Points on a hilly landscape, in no order, each with its height.
From any point a ball takes the steepest step (drop divided by distance) to one of its 6 nearest points. It stops when none of these is lower. Distance is the straight distance between rows; heights are no part of it.
Z251 h=3.06:  90 119 163  95  94  96 114 117  79  83  98 124  72 109  93  87 103 111
Z239 h=1.00:  61 133 115  85 120  95 138  88 152 135 105 114  98  80  85 101 134  93
Z379 h=4.63:  96  83 130  94  99  85 128 113 102 105 116 100  97 118  81  82 110  70
Z323 h=3.02:  77 130 121  64  88 102 133  94 134 110 102 118  88  66  75  87 121 106
Z641 h=2.27:  98 105  66  98 101 109  91  86 123 110  93  79 116  81 103 114  98  82
Z334 h=3.50: 113  91  80  98 101  96  91  99  93 104  97  94  94  97 107 104  97  80
Z114 h=3.74: 110  85 116 102 103  83 114 108  90 104 111 103  86 119 100  94  99  78
Z416 h=3.15:  68 135  89 100 118 104 111  90 148 138  91  93 109  66 103 118 130  93
Z92 h=3.12: 111  64 121 126 122  72 120 111  67 108 118 110  95 145 112  90  79 106
Z219 h=2.07:  88 122 103  87  68 121  78  98 107  71  78  93  97  78  83  97 118 111
Z951 h=2.40:  91 103  75 101  91 117  72  85 117  80  84  69 113  85  93 103 104 102
Z568 h=3.07: 112  85  41 109 116 107  66  84 123  98 112  74 145  90 115 111  83  95
Z755 h=4.70:  97  65 133 106  97  82 134 129  94 115 125  90 103 130  80  78 109  79
Z103 h=2.43:  90 124 145  84  82 106  96 119  84  81  86 120  69  88  91  85 113 116
Z210 h=2.63:  99 110  82  97  85 110  92  92 115 102  88  88 102  83  97 105 105  91
Z671 h=2.39: 100 116 139  83  83  99 107 110  87  84  97 114  76  95  87  91 114 100
Z46 h=2.23:  79 118 143  69  83  92 138 106 119  95 115 121  88  87  72  76 121  97
Z759 h=2.82: 113  73  57 114 114 113  45  83 100  71 100  84 126 120 108 105  89 114
Z913 h=0.72: 128  80  60 101 116  84  89  97 104 118 127 102 116 102 121 105  82  77
Z630 h=3.75:  77 119 111  79  96  97 140  91 134 121 110 110  97  84  82  97 122  84
Z177 h=4.49:  82 105 112  85 100  89 137  92 129 121 112 103 106  91  84 101 113  72
Z78 h=2.09:  84 131 136  65  68 114  99 109 103  73  84 114  77  62  82  78 117 124
Z890 h=4.44: 107  54 129 116 102  78 127 129  88 116 128  93 104 143  91  82 100  87
Z208 h=5.02: 101 110 141 110  98  99 104 113  65  91  86 111  74 118 105  99  94 110
Z353 h=2.30:  74 133  92  90  80 115 101  87 135 102  87  93 108  61  86 105 119 109
Z460 h=6.02: 126  81 102 124 110  90 119  99  51 106 115 120 100 142 128 111  46 139
Z700 h=1.20:  97 120 113  83  76 107 106 100 105  90  94 107  85  78  90  95 115  92
Z985 h=2.49: 122  75 100 109 118  79  99 109  80 109 111 105  90 125 115 100  86  88
Z133 h=2.52:  90 122  80  96  99 105 110  88 126 123  93  88 110  74 103 113 109  84
Z851 h=7.78: 110 101 111 119 101 105 104 102  48  95  85 112  90 129 120 119  59 137
Z633 h=4.68: 123  77  88 119 116  92  96 104  59 104 106 117  95 131 124 109  74 121
Z348 h=1.97:  98 114 101  93  79 112  89 100  98  88  84  96  91  82  94 102 115  94
Z732 h=2.28: 129  77  48 108 119  98  71 101  99 105 115  99 119 104 121 104  89  94
Z308 h=2.26: 100 106 119  86  85  93 114  99 103  98 102 108  86  94  88  99 111  80
Z269 h=4.97: 101  86 142 113 106  86 116 116  70  96 103 109  78 131 102  92  92 100
Z820 h=4.45: 116  86  98 110 110  98  91 107  65 101  89 107  85 118 115 105  93 106
Z290 h=2.25: 115  89  71  96 109  87 107  91 114 121 116  93 105  93 113 106  86  69
Z613 h=2.48:  62 141  92 102 105 114  94  86 152 115  82  89 112  59  91 110 131 114
Z817 h=4.33: 130  74  60 120 122 102  67 102  68  98 106 109 114 128 120 114  79 125
Z696 h=2.84: 100  95  56 105 102 109  77  83 118  98  96  71 125  86 107 113  89  94
Z455 h=4.15:  96 121 150 104  93 106 106 115  70  83  84 120  70 111 103  96  98 122
Z5 h=3.96: 119  87  31 113 132 100  72  93 128 115 131  88 159  85 126 116  77  91
Z325 h=1.89:  92 124 100  88  83 112 114  93 120 103  92 104  99  70  90 103 116  91
Z497 h=0.82:  97 107  63 101 109  98 101  83 129 131  99  80 122  74 112 115  96  81
Z192 h=6.00: 117  88  85 121 106 114  87  99  55  93  83 107 107 131 122 116  61 145
Z683 h=3.43: 103 102  98 105  90 115  74 102  79  78  76  89  93 102 101  99 107 111
Z420 h=4.55: 118  79  78 121 109 110  71 101  64  92  89 102 106 129 119 107  81 128
Z999 h=0.98:  85 120 163  69  83  93 122 122 103  82 107 124  74  88  78  67 116 115
Z551 h=4.07: 111 100 102  99  96 100  88 104  81  94  92 101  83 102 106 101 101  91
Z874 h=3.90: 111  84  69 108 104 109  64  99  86  83  88  84 107 110 104 105  91 102
Z466 h=1.01: 126  53  97 132 126  72 110 109  69 116 142 118 102 147 114  91  79 102
Z496 h=2.64: 100 116 122  94  84 117  89 107  82  77  77 106  77  92  98  98 112 107
Z48 h=2.42:  67 134  91  98  83 120  90  76 144  86  79  84 115  63  85 102 119 122
Z405 h=1.37: 112  95  94 108 100 113  75 103  69  83  74  97  93 114 110 109  93 121
Z435 h=0.79: 128  62  83 112 123  72 101 109  91 116 133 112 105 131 116  97  86  81
Z835 h=3.53:  97 104 100  90  98  91 122  93 118 117 107  99  95  91  92 103 107  68
Z172 h=0.76:  96  79  66 106 105 106  54  62 118  58  89  66 124 104  94 110  87 109
Z441 h=3.21:  81  94 160  81  84  98 142 137 105  97 122 106  98 113  62  64 119  93
Z747 h=2.51:  79 114  67 109 109 111  91  78 138 113  86  71 128  72 103 117 103  98

Call two points neighbours if one is among the 6 nearest of the other. Go from one point of each pair to the other, from neighbour to neighbour, staying as low as possible. Name the highest point that can't be avoided.
Z239 / Z405 | Z683
Z999 / Z700 | Z78
Z913 / Z497 | Z290
Z172 / Z913 | Z641

Where does a ball stop that starts at each point below?
Z755 | Z999
Z460 | Z913
Z613 | Z700
Z890 | Z913
Z379 | Z700
Z208 | Z700
Z334 | Z913
